Each row is a point on a landscape with many valleys, with its height.
A ball rolls from a point to the lowest of its 2 nearest points, and stops where none of them is lower. Distance is the straight distance between rows; heights are no part of it.
<1515>: [-13   5  19  -5  -3  -6  13  -2   9 -10   9  12  17 -26   3  12  -4  -7
  -7   0   8  10   4 -16   4  -1   5   9 -14  -4]  height 404
<1181>: [ 15 -20   1   8   8   2 -11  -1  10  -6   8  16   0   8   4  -2   4  11
  -5  15  -7  11 -19   2  -6  -4  -3   0  -7 -11]  height 391
<866>: [-14  12  17  -4   0  -8   4   5  24 -15  -3   2  -9  11   7 -24  22 -15
   1  10   0  -2   5 -10  -8   6   8  23  -7 -21]  height 383
<916>: [ -8  11 -15 -10   5  -4  -7   3  -2  11 -16   5 -16  15  11 -26   5 -23
  12  -1  -9  24  24   7   2 -10   2  12 -16   4]  height 414
<1175>: [ 10  -4   4 -17 -35  13  18   3  -1   2  -2 -10   3 -12 -10   5 -14 -12
  14 -31  13  22   9  -7   3 -22  25   2   8  11]  height 496
<1094>: [ -6   2  16  -9 -14  12  10  15  10  13  14  25   4 -21   1  11 -17   8
   5 -20  17   2  -7 -20  -3 -10   1   1   8  -5]  height 321
<857>: [ -7  17  -4   1   6 -17  -2 -20 -19  -2 -13 -12  19 -19  18  -4   0  -7
 -21  18   0 -12  -4  13   5   9  -9  -1  10  -3]  height 675
<497>: [  0  13  -5   9 -11  -7  14 -24 -19 -18  -8 -15  20 -19  -3   8 -12   2
  -3  -4  10  -1   7  -3  19   5  -2 -12  20  15]  height 477
<435>: [ 32 -14 -25  21   6   6  -9  -7  -3  -4   0 -15  -4  24 -15  17   4   8
   6   4  -8   5   9   5   8   8 -17 -22   8  11]  height 676
<158>: [  1   1   2  -2 -11   2   4  10   8  -9  -5  -3 -23  21  -4 -19   0   0
  15  -4  -5  26  -4   7  -8  -9  15   4  -4  -2]  height 340
<1075>: [ -3  -1   6  -2   5  -9  -3  -2   8 -11   7  11  27 -26   3  17   0  -8
  -7  11   5  -1  -3 -16   4   4  -6  -5 -25  -1]  height 429
<860>: [-11   0  -3  12  32  21   0 -15  12   5   6 -33   1  22   1  -5  -2  25
   9   8   4  -3  17  13  -6   7  11   3 -11  30]  height 565
<388>: [-14   7   9 -23   0 -11 -12  11  -4  42   2  23   4 -21   6  -9  -9   8
   0 -27  23  -5  -8 -12   0 -12  14   8  -2 -15]  height 148
<1464>: [-10   0  21  -9 -15   2  19   7  10 -14  -5  -7 -21   7  -9  -6   2  -8
   2  -9  -9 -13  -3  -4 -12  -5   7   3   9 -12]  height 322
<1201>: [ -8  17   8  14  14   6  14   7   1  -2  -7 -31  -9  27  -5   4  18  19
  15  17 -16 -14   4  22  -8  27   4   2 -12   2]  height 567
<444>: [ 12 -11 -26  -1  -3  -8 -16   0 -10  -7  -5   3  15 -18  -2  22  -2  -3
  -8   3  -3  -8 -15   7  11   4 -16 -27   1   8]  height 439
<411>: [-16 -10  27  -5  -9   7  11  14  18   1   5  21 -21   3  17  -8   0  15
  -2  -7  29  -2 -11 -16  -7   8   0  12  15 -13]  height 222
<463>: [  6  -7  12   9   8   4  -9  12  11  -3   7  18 -14  16   8   1   8  16
  -7  13  -7 -10 -26   5 -18   4  -5   0   2 -17]  height 412
<1134>: [-13  -5  21   7   5   1  -5   8  18   3   3  22 -18   2  24 -20   4  17
 -11   0  33 -11 -17  -6  -7  11 -11  10  15 -18]  height 258
<1295>: [  3   4   8   4 -10   5   0  -6   5 -13  -8  -6 -27  20   5 -22   0  10
  10  -7   5  29  -9  18  -2  -7  21   6  10   0]  height 290
<121>: [ -2   5 -27  -7   2 -16 -12  10  -8  17 -11   6 -17  20  16 -12   5 -24
   4  -3 -16  18  24  12   1 -12 -10  10 -17   8]  height 377
<284>: [  8  -8   7  19  10  22   3 -11  14  -9  13  -7  -4  16  -2 -10  -6  18
   7   3   4  33   0   9   7  -2  13  10  -3   6]  height 294
<693>: [-18   2   9 -16 -14   0   5  -2 -11   9  -9  12 -16 -14  16 -13  -8  -7
  -7 -12   9  -9 -13   8   3 -13   6   8  32  -8]  height 198
<1068>: [ -3  -9   4 -15  -4 -17   7  25 -13  10   2   4  -5   2 -17   1   2 -17
  -1  -7 -19 -10  12  -8  -6 -17  13  15  -9  -8]  height 408
<179>: [ -1  -4 -17 -10  -5 -24  -1  16 -18  12  -3   0 -25  15  -3   0   5 -22
   1  -5 -22  -5   6  12  -4 -16  -4  14  -8   3]  height 268
<1550>: [ 12  -1  -4  -9  -4   7  -7  16   5   5  13  21  15 -25  -6  24  -8   3
   2 -12  -1  -3 -10 -20  -4  -7  -9 -17 -11   0]  height 304
<1306>: [ -4   5  -1  18  15   7   8   3   5  -3  -1 -22  -4  29 -13  11  11  17
   9  13 -18  -4  16  11  -6  22  -4  -6 -16   7]  height 602
<689>: [  9 -16 -15  11  26   7  -9 -17   6  -1   8 -29   2  23   2   4  -3  22
  -2  18  -3   2   2  15  -2   8  -2   2  -9   9]  height 564
<1412>: [ -8  -6  13 -15 -12  -8  10  20  -3  -1  -1   4 -22   9 -15  -6   4 -11
  -5  -9 -19 -19   2  -3 -12 -13  13  11   7 -12]  height 365
<671>: [ 36 -11 -22  19   3  19 -11  -2   0  -6   9  -2  -2  20 -14   8  -6   9
  20  -6   5  23  18   4  28   6  -4 -17  11  24]  height 645
<1467>: [ -2   5   0  12  -1  -6   9  -9  -6 -17   1  -8   9  -1  -8   7  -3  -4
  -4  11 -12 -10   1  -1  -2   5  -9  -9   1   0]  height 585
<1324>: [ -4  11  19  21   0  10  21   0   4 -15  -4 -23   0  21 -13   7  19  29
   5  10   3 -27  -6   8 -14  13   3  -4  12   2]  height 488
<93>: [ 16 -31 -15   4  24  14  -5 -21  19   6  16 -31  11  19  -1   2   9  26
  -3  14  -1  -3  -5   7  -9   2  -5  -3  -4   8]  height 588
<254>: [  8  -2 -11 -14   1   4 -12  23  -3  26  17  25   7 -25  -7  21 -14   7
   6 -22   6   0 -17 -18 -11  -9   3 -18  -8  -5]  height 266
<1103>: [  2 -10  -8  -3   3   6  -3   9  -4   4   8  11   5 -17   0  11  -3  10
  -9   9  -7 -24  -7  -2 -10  14 -30 -27  -3 -11]  height 430
<87>: [  5  -8   9  -4   1   3  -5   5  15   6   7  35  -3  -5  17 -12 -11  16
   1   0  10   8 -22 -10  -8  -5   1   4  10 -17]  height 359
<442>: [ -3   7  -8   8  15  18  -8   7 -12   2 -19  -8 -29  24  14  -8   1   4
   0   1  -9  26  15  30   6  10   7  -4  -4  18]  height 462
<852>: [ -1 -11  16  13   9   8  -1 -17   8   1   2  10   5  -6  17 -15  -5  19
 -18  10  21   5 -18   8   6   1   3   6  19  -8]  height 184
<303>: [  3  -6  15  14   3  15  10   3  17  -5  13  13  14  -9 -15  12  -2  13
  -3  13  -1 -21   4 -23  -9  14 -24 -17  -4  -2]  height 373
<1292>: [-12   9  21  -1  -3  -9  10  -2  22  -9   4   6   7   0   8 -15   9 -13
   1  13   4  10  11 -16  -2   2   3  23 -15 -14]  height 355
<856>: [ 19  -6 -23   9  -1  -3 -13  -9   2 -10  -1  -7  20  -7 -14  19  -3 -10
  20  -3   2  13  12  -6  31  16 -12 -18  -4  21]  height 633
<1052>: [  2   0  -4  16  11   3   6 -19  -5 -13   2 -26  15   3  -3  -2 -10  16
  -3  12  -2   8  10   0  12  10   0  -3   3  14]  height 533
<562>: [-15  16  -1 -13  -1 -18  -1  -7  -3  -1  -4  -1   2 -17   8 -15  12 -30
   0  -3  -9   1  16  -6   4  -7   5  17  -6 -14]  height 275
<1381>: [ 12   7 -13  21   7  12   1 -11  -2   1   2 -34  11  20 -12  11   6  30
  -7  16   0 -17  -5   4  -9   4   1  -6  12  11]  height 655
<763>: [  4   3 -11  17   5   9   2 -13  -4 -11  -2 -19   3  18 -16   2  -8  14
   9   7  -5   7  18   5  11  11  -6 -12   3  18]  height 562
<1153>: [ -5   7  -8 -17  -5  -7   6  -2 -12  -7  -8  -8  -7 -13   4  -9  -5 -22
  14  -8  -4  21  19   1  12  -9  13   4 -13   5]  height 549
<715>: [ -3  -1   5 -15   4 -10 -15  10  14   3  10  22  20 -21   4  19   0  -8
  -4   5  -4   1  -5 -17  -8  -5  -3   2 -30  -8]  height 451
<1534>: [ 13 -16 -14   4   3  -6 -18   2  -5   2  -3  -7   1   9  10  15   8   3
 -20  24 -15  -5 -15  19  -6   5 -19  -6   2 -10]  height 360
<540>: [  7  -3  12   5  -1  14   8  11  12  -2  16  18  22 -22  -8  19  -6   1
  -2   5   7 -10  -3 -23  -3   6 -17 -18 -12  -4]  height 341
<267>: [-21  17  -1  -7  -5 -15  -4  -8  14   7  -5  17  17 -10  11 -23  22 -24
   0  -2   2   0   9 -11  -2 -13   6  28  -6 -24]  height 232
<1568>: [-16 -13  28   9 -10  21  21   6  21   2   3  16 -13  -5   3   2  -5  19
   2  -2  32  -1  -7 -20   0  13 -10   0  16  -6]  height 262
<1091>: [ 16 -14  -7 -20 -18 -20  12  19 -33  17 -12  -6  -2  -2 -22 -15   3 -12
  -2 -15  -9  -6  20  -3  -8 -10  30  20 -15   9]  height 394
<967>: [  6  -1  11  -3  -7   3   5   0  10  -5   2  20  -9   7  10 -12  -2  12
  -4  -3   5  19 -21  -1  -2 -10  15  12  17 -11]  height 324
<849>: [-11  12  19 -12  -7 -10  12  -1  16  -4   5  11  17 -19  13  -3   4 -17
   5  -3  14  17   9 -17   4  -8  11  22 -15 -10]  height 381
<794>: [ 10 -10 -13  14  19  11  -2 -22  15   8  13 -42  11  15   4  -1   2  30
  -7  17  12 -13 -10  13 -16  -7   8  -4   5  18]  height 611
<1172>: [ -6  16 -17 -19  12 -25 -27  -3 -20   9  -4   3  11 -26   5   6   4 -25
 -15 -13  -1  -5  -4   1   8 -16  11   7  -8   3]  height 619
<1208>: [ 15 -13   2 -19 -29   3  15   6 -14  11 -10 -21  -7  -7 -11  -9 -15 -19
  14 -28  -1  11  17  -7  -3 -20  29   7  -2   7]  height 469
<620>: [  5   5 -16  15   7  16   0   0 -16   0 -12 -16 -27  23   2  -3  -8   6
   2  -1  -6  21   2  30   5   4   0 -10   5  18]  height 416
<1538>: [ -8   4  26   8 -23  19  30 -18  12 -21 -12 -28  -9   5 -14   1   9   1
   5  -7   8   0  15 -14  -2  12   6  -7   9   8]  height 375
<720>: [-15   1  10 -14   2  -4  -8  17   4  14  10  26   3 -14   0   1  -3  -4
  -1   0  -9 -21  -1 -14 -10  -5  -9   3  -9 -15]  height 403
<919>: [ -5   7  -5 -16   5 -12 -21  -3  -8   2  -1  12  12 -31   7  13  -7 -12
 -12  -8   6   3 -16   0  11  -9   8  -9 -11   2]  height 635
<1136>: [  2  -8   1   5  12 -10 -12   4   7  -3   1  -4  -2  17   5   6  12  -5
 -12  25 -18  -6  -7  14  -7   8 -20   3 -12 -13]  height 305
<1057>: [ -6   8 -19  -9   3 -20 -16  -3 -27   6  -2  -3  -1 -19   8   3   0 -24
 -11  -5  -9  -6  -7  18   8 -14   0   6   3   0]  height 601
<1040>: [ 10 -10   3  18   6   9  -2  -8  10 -12  13  -3   6   6  -5  -1  -4  15
   1  14  -2  20  -7   2   8  -1   0   3  -6  -3]  height 345
<698>: [ 11 -12 -23  -5   6   3 -19  -3  -8  -3  -2   9  17 -32   2  14  -1  13
 -17   1  11  -8 -20   3   6  11 -11 -33   1   4]  height 450
<212>: [ -6  -2   0  12  33  -2  -5 -11   7   0   0 -17   4  10   9  -9  10  -4
  -3  28  -7   7  32   0   4  23 -11  13 -28   4]  height 670
<413>: [ -8  -8   4  -2   9  -4  -7  10   3   7   3   9   6 -16   9  -1   2   6
 -14  24  -4 -26 -12   2 -17  15 -32 -13  -9 -17]  height 400
<135>: [-18  13   8  -4   3  -9   8 -17 -16  -2 -11  -2   9 -22  13   1  -5  -5
 -20   4   8 -20  -5   6   2   6 -14  -1  16  -2]  height 687
<652>: [  7  -7 -19 -18  -7 -29   2  17 -27  20  -8  -5 -12  10 -11 -13   7 -19
   1  -8 -15  -5  15   5  -2 -18  16  23  -9   3]  height 335
<874>: [  9  -4 -28  -8   0 -19 -13   5 -21   1   3   4  -4 -12   3  13  -5 -17
   2  -8  -7  -1 -10  11   9 -18   0  -5  -5   9]  height 580
<63>: [-13  -1   8 -16 -11  -4  -7   4  -2  14  -8  22 -18   3  23 -25  -3   3
  -6 -18  19  -5 -20   5  -2 -14   9  15  33 -17]  height 240
<932>: [  0  -4  -1 -14 -16  -4   6   8 -14   5 -18 -25 -34   9  -2 -28   3 -20
   1 -14  -7  -7  10  11 -13 -11  21  18   2  -3]  height 470
<710>: [ -7   1  30  16  -9   9  32 -13  16 -22  -7 -17   2  11 -13   2  11  12
  -1   5  11  -2  11 -12  -3  17   7   2   5   4]  height 330
<363>: [-10  -5  18   4 -15  21  19   6  18  14  12  21  -3 -21   0  13 -12  13
   9 -13  31   5  -5 -24  -1   3 -12  -2  12  -5]  height 296
<341>: [ -7  15   7   6   8 -10   3  -1  -2  -4  -6 -14  -4  17   6  -2  15  -8
 -10  28 -12 -10  -7  15 -11  15 -13   8  -2 -13]  height 233
<520>: [ 13  -2   1  10  -6  13   4  -9   3 -12   3   2 -14  15   3 -15 -13  15
   9  -2   4  42  -8   9   8 -11  21   5   7   1]  height 229
<198>: [  3  -4   1 -22  -1 -16 -11  11   6  12   9  21  19  -5  -1  17   4 -17
   6   3  -6   8   1 -18  -7 -17   7   8 -27  -7]  height 473
<845>: [ 11  -1  -4 -12 -23   3   9  -2 -10  -2   1   7  -3  -8  -9  -3 -14  -8
   7 -23   4  20  -6   0   9 -28  18  -2   9   8]  height 519
<295>: [  9   2  -1 -15  -3   9  -2  21  -3  32  14  23   7 -19  -7  14 -22  13
   9 -35  15   4 -15 -20  -9 -15  11 -14   8  -5]  height 231
<110>: [ 25  -6 -14   5  -7  -1 -12  -7   4 -14   6  -6  34  -9 -19  26   8   0
   8   9   3  -5  12 -15  17  14 -14 -19  -6  17]  height 650
<239>: [ 19  -4 -22  16   8  19  -6   1   1  -7 -11  -7  -5  21 -17   6  -9   2
  12  -3  -4  15  29   8  26  14 -14 -19   7  34]  height 620
<1320>: [-18  10   4 -21   0 -14 -13   0  -6  26  -1  23   9 -24  11  -7   2  -9
  -7 -17  11 -10  -4  -6   3 -14  12  13   2 -13]  height 103
<430>: [ -2   6 -11 -21  -4 -19  -1   6 -10  11   1   6   5  -1   2  -9   0 -24
  17 -10  -7  18  13  -3   5 -20  21   9 -18   3]  height 524
<1294>: [  0  10   6   1  -3  -4 -15   1  11  -3  -2  19 -10  21  16 -27   9   8
  -5  -2  12  14 -22   8  -7  -6  14  21  20 -15]  height 280
<760>: [ 10  -1  -2  14  -1   8   0 -19  -8 -11   2  -1   0   4   3  -3 -11  12
  -7   4   1  14 -18  16   4  -3   4  -6  23   2]  height 295
<13>: [ -2  -4   9  -2   0   3  -6   2   9  13   8  29   0 -26  15  -3 -15  12
  -2   0  20  -3 -16 -10  -6   2 -12  -8  -4 -14]  height 384
<1230>: [  7  -5   2  10  -2   2   1  13   8  -6   4   9 -24  26  -7   0   4   6
  13   2 -12  17 -14   5 -11  -8   5   3  -2  -3]  height 390
<1366>: [ 13  -3  -7   9  -2   2   3  -4   0 -14   5  -5  34  -3 -20  21   1   8
  -4  15   0 -22  14 -17   3  13 -19 -18  -1  14]  height 632
<662>: [ -1   7   3  -2 -21   7  22 -16 -12 -15  -2 -11   6 -10 -11   3  -6  -9
  -2 -10   7  -2   7  -3  15  -4   1 -14  19  10]  height 447
<697>: [-11   6  11  -3  -1  -5 -12   5  11   8  -2  28 -10  -2  26 -26   0   8
  -8  -8  25  -9 -18   2  -4  -2  -8  14  22 -22]  height 274
<575>: [ -9   2   5  -7  -9   8   9   7 -16  14   5  13 -19 -13  -9   4 -15   1
  -6 -17   1 -25  -8  -2   0  -5  -9 -11  21  -6]  height 711
<321>: [  9  -4  12  -7  -8  12   7  18  17   7  17  30   7  -5   0  11 -12   7
   8  -6  -1   5 -10 -18 -12 -11  -1   0  -5 -10]  height 351
<1460>: [ 24   3 -28   8  -4 -11 -13  -2  -4  -8  -8  -8   9 -16 -20  20  -8 -20
  24 -14   8  14   2  -2  32  11  -4 -19  -1  31]  height 613
<1348>: [-14   4  -5   8  32  32  -2  -2   4   7  -1 -30  -4  27   8   0   6  27
  13   5  -4  -2  13  26   4  14  16   5  -7  29]  height 546
<1307>: [ 10   6  18  21   1  15  17  -2  11  -8   4  -2   0  16 -20   6  14  23
  -5   4   4 -22  -7  -5 -14  10  -7 -12  19   0]  height 446
<281>: [-17   7   8 -16  -6  -8  -5  -2 -17  15  -4  14  -2 -24   9  -7  -6  -9
 -10 -18   6  -6  -5   2  10 -19   7   7  17  -8]  height 152
<884>: [ -7   2   4  13  30   5 -11 -13   5   2   4 -18  -1  20  13 -19   4   9
  -3  20   2  12  10  19   3  16   6  16  -9   3]  height 506
<1487>: [  0 -10  -2 -23   1 -14  -3  27 -14  25   7  22   3  -2 -16   8  -6  -6
   0 -10 -11 -18   0 -11  -6 -19  12   7 -10  -3]  height 445
<618>: [  1  -2 -10 -26   0 -27 -11  12  -5  21   4  20  18   5  -1   6   9 -22
  11  -9  -9  10   6 -12  -1 -20  14  14 -28  -2]  height 497
<19>: [  5   6 -25   2   4 -16 -11  -6 -14 -10 -13 -14   2 -19  -1  15 -11 -23
  15 -10   0  11   7   6  30  10  -2 -15  -8  25]  height 592
<518>: [ -6  14  -8  -8   9 -18 -13 -18 -14  -7  -6   0  21 -34   6  13   0 -17
 -14  -2   3  -1  -7   0  12   6  -1  -7  -9   4]  height 647
<1525>: [ 13  -8 -13   2   0  10  -3  13  -7  -2   6  15   1  -3 -12  21   1  -2
  -4   3 -14 -21  -8  -7  -9   5 -25 -28   6  -1]  height 463
<1577>: [ 14 -16   2 -18 -26  -4  16  19 -23  12  -5  -8   0  -7 -22  -6  -8 -12
   0 -27  -4  -6  13 -11  -1 -16  30  13   0   7]  height 438
<808>: [-16   9  10  -1   3 -12 -11  -5  14   7   1  26  15 -11  16 -23  14 -13
  -9   9  13  -4  -7  -5  -5  -5  -1  22  -3 -19]  height 192
<616>: [ -7   1   7 -10 -14   9  10  -5  -8  -9 -19 -30 -35   2   0 -21  -1 -22
   8 -12 -12   1  16   6 -11   1  16   1   1   1]  height 501
<529>: [ -2   3   6   6   4  -8 -13  16  15  -4   2  12 -18  32   4  -9  21   1
   1  14  -7  -2 -19  10 -17   2   1  12   0 -22]  height 367
<333>: [  1 -12   2 -19   1  -5  -7  27   1  19  12  29   2  -4  -7  15  -9  -3
   5  -4 -17 -19  -9 -16 -13 -15  -2  -4 -15 -11]  height 431
<492>: [ 18  -8 -27  -1 -10 -12  -9  10 -12  -5   6  11   2  -6  -7  23  -5 -12
  10 -14  -3   9  -9  -3  11 -16  -2 -12  -6  16]  height 557
<114>: [-14  11   9  -6   5 -12   2  -7  -2  -6   3   5   9 -13   9  -2   9 -21
  -5  10  -8  -3   4  -4   2   0  -7  13  -9 -12]  height 313
<1158>: [  2   5   1  17  -5  -2   9 -20  -8 -14  -2 -14  25 -10  -7   9 -11  17
 -11  10   9  -9   4  -4  11   5  -3 -10  16  15]  height 502
<211>: [-10  11  -7 -16  -8 -10  -4   7  -4   6 -16 -15 -19  15   6 -32  16 -26
   1 -13 -12  -9   1   7 -10  -9  16  24   8 -15]  height 440
<776>: [ 12 -19 -18  -1   0  -8 -15   1 -12  -5  -6  -2  12  -6   8  15   7   5
 -15  11  -9  -9  -9  13   4   8 -23 -18  -2  -2]  height 406
<399>: [ 27  -8 -18   8 -10   8  -2   6  -9  -4   8  18  -5   5 -15  17   3  -7
   3  -7  -6  -7  -8  -5  -1  -4 -13 -25  14   8]  height 498
<1050>: [ 21  -1 -22  22   7  10  -6  -9  -4  -1   5 -30   2  28 -17  17   8  20
   2  10  -8 -10   1   9  -2   6 -10 -18  11  11]  height 677
<607>: [ -2  -7  12   7   9   3   0  -5   7   8   5  17  12 -28   6  -2 -12  14
 -12   7  19  -9 -12  -7  -2  13 -15 -12  -2  -7]  height 405
<1512>: [-15  15   5  -9  -5 -11  -3   5  11  -3 -12  -4 -16  16   9 -27  18 -19
   6  -1  -4   2   6   1 -11   0   7  22   2 -17]  height 411
<37>: [ -5  -8   0  15  28  15   0 -20   7  -3  11 -27   3  21   0  -8  -1  22
   4  16   1   7   2  16   1   4  10   8  -6  12]  height 537
<498>: [  3  -1  -7   8   2   1   2  -2 -10 -10  -2  -9  19  -2  -8  17   1   6
 -11  17 -12 -27  -2  -3  -5  13 -23 -17   4   5]  height 609
<149>: [ -9  12  -9   3   8  -6 -11  -7   8  -1  -7   3  -6  12  13 -27   8 -16
   5   7  -9  29  23   4   3  -1   0  17 -19  -4]  height 444
<1206>: [-25   6  14  -9  -5   1  13   2 -14   3  -4   4  -5 -22   4   1  -7  -7
 -14  -9   4 -26  -3  -2   3   4  -8  -1  20  -6]  height 698
<1063>: [-20   7  14  -7   6 -12   6   0   2  -5   3  13  12 -15   7  -3   9 -17
 -11  13  -6 -26   2  -6  -7   7 -18   7  -5 -17]  height 346
<1317>: [ -6  19   5   6   7  -8  -5  16   6  -5  -6  -9 -20  25   3 -10  23 -11
   4  13 -13  -3  -8  19 -10  13  -2  10  -5 -18]  height 309
<1018>: [ 17  10 -21  14   7  13  -4  -7  -4  -9  -5 -19   7  23 -21   7  -5  13
  17   5  -5   3  34  -6  19  17  -8 -19   8  33]  height 593
<883>: [  1   8 -12  22  16  11  -2 -13   6  10  10 -49   5  19  -2   6   2  34
   5  14   3 -16   3  15 -13   4   4   1   7  21]  height 634
<29>: [  9  -3 -27 -11  -3 -33 -18   8  -9  21  -4   5 -17  18  11   3   5 -24
   5  -9 -16   6  16  10   1 -15 -10   9 -22   4]  height 333
<414>: [ -5   8  -8   3   4 -21  -2 -20 -18  -9 -11 -14  24 -27  10  10  -3  -5
 -11  11  -4 -13   0   2   5  10  -8 -10  -2  10]  height 662
<144>: [ -8   2  17  -5 -21  11  16 -13   3 -16 -16 -27 -22   2  -2 -15  -3 -11
   9  -8   0   7  10   2  -3   3  10   0   5  -1]  height 526
<782>: [-13  -4  16  -2 -12  13  18   9   4   3   0  12 -17  -1  -8   0  -7   6
  -3 -16  10 -19  -9  -9  -4   0  -8  -5  23  -9]  height 722
<905>: [ -8   3  11 -21  -1   0  -1  18  -1  38   6  14   6 -20  -2  10 -19  10
   4 -31  23   2  -1 -20  -2  -7  18   0  -2 -11]  height 187
<164>: [ -4   0  13  11   2   3  -7 -14   3  -5  -5  10  -5   6  20 -23   1  11
 -16   6  17  10 -21  18   2  -5   7  17  24 -14]  height 230
<1478>: [ -1  -1   1  -1  -4  -2   7   0  -2 -10   5   8  -4  -2  -4   6  -7  -7
  -1   1  -8  -6 -12   3   1  -7  -5   0   6  -6]  height 561
<827>: [  5 -10  -3  -1   8   5  -9  -4  -1   2   5  13  22 -37   3   5  -5  17
 -17   6  15  -6 -13  -4   1  14 -14 -27 -10  -2]  height 425
<215>: [ -9  19   5  18   7   2  15   0   1  -8  -7 -42   3  20 -12   8  19  28
  10  13  -5 -23   9   9 -14  21   7   4  -3   9]  height 530
<219>: [ -9   8  -2  11  24  23  -2   1  -7  -1 -11 -20 -15  27   8  -7   4  15
   4   8  -9  13  13  26   4  21   9   0  -4  17]  height 505
<1423>: [ 15  -2  -8  22   8  13   0 -12 -10  -8  -2 -15 -11  22  -2   2  -4  15
   0   4  -5  16 -11  23   3   4   0  -8  17   4]  height 354
<1325>: [ -4  15 -25 -15   5 -13  -5  -8 -18  -7  -7 -10  -3 -24   5   1 -12 -28
  10 -13   0  22  13   4  22  -3   9  -4 -11  18]  height 571
<659>: [  0   8  15   3 -24  14  29 -14   5 -22  -4 -19   4  -3 -19   6   0  -6
   6  -9   3   5  22 -13  10   2   1 -12   6   9]  height 413
<1245>: [ 11  -9   6  19   3  18   3 -15  -2  -7   8  13  12 -10   7   1 -13  20
 -12   0  12  12 -13   3   7  -2  -1  -5  24   0]  height 239
<766>: [ -3  -9  19 -17 -31  12  22   3  10  -3  -7  -6  -2  -4  -5  -2  -7 -11
  12 -22   5  16   5 -14  -2 -16  23   7   4  -1]  height 516
<506>: [-21   9   7 -17  -4  -9 -14   4   7  22  -3  29  11  -7  12 -20   8  -7
  -5 -12   8 -13  -5 -14  -3 -10   6  21   5 -18]  height 146
<1149>: [-11   3  28   7 -14   5  23   0  10 -22  -7  -7 -10   8 -12   1   9   2
  -3   3  -1  -6  -6  -8 -10   9   2   3   6  -7]  height 270
<58>: [  2  -3  -6  17  15   4  -3   0   6  -7   3 -14  -6  22  -1   8   3   6
   5  17 -18  10  19   8   1  17 -16   1 -21   2]  height 631
<1528>: [-11  -2   8  -6   7  -8 -10   4   7   1   9  20   9 -22  11   4  -1  -7
 -10  13  -8 -23  -9  -5 -11   8 -22  -4 -15 -13]  height 374
<493>: [ -3   0  -2  12  18  -5 -19 -16   9   0   3   0   4   9  14 -21   7  -4
   0  17  -1  21  12  10   8   8  -5  18 -16  -4]  height 475
<77>: [ -1   0   5 -12 -14  -1  11   6  -5  -2   7  14  -2  -4  -3   0 -10  -7
   3 -15  -3   9  -8  -5   2 -19  10   1   6  -2]  height 539
<1326>: [ 31 -16 -30  11 -10  -6  -8   6  -6  -7   6   6  -6   9  -7  21  -5  -8
   7  -4  -8  10  -6   5  11  -9 -12 -17   6  14]  height 531
<754>: [ -3  -6  21  -4 -31  18  18  -5  14 -17 -11 -16 -15   5  -4  -3   0  -8
  13 -13   3  17   5 -10  -6  -5  15   5   5  -3]  height 535
<1573>: [ -1  -7  -9   8  26   0 -11  -5   5   1  -9 -14   1  17  12   5   4   1
  -5  19 -17   8  33   7   9  23 -19  -1 -25  10]  height 653
<206>: [  4  -2  19  19   1  15  16   2  14 -14   7   9   6  10 -19   9   9  13
  -6  14  -3 -19  -3 -12  -9  16 -11  -9   1  -2]  height 409

For each start below, name the point where the ball stops.
<58> => <1320>
<857> => <1320>
<698> => <852>
<399> => <1320>
<1348> => <852>
<671> => <1149>
<333> => <1320>
<19> => <1292>

Call two points neighbours if one is among the 2 nearest of the other. Go from one point of each pair to the other, from neighbour to neighbour, staying as low as possible. Name the highest point that can't be avoided.
<852> and <1175> => <860>
<1320> and <1149> => <1487>
<520> and <852> => <698>
<1292> and <1175> => <754>
<1320> and <411> => <697>
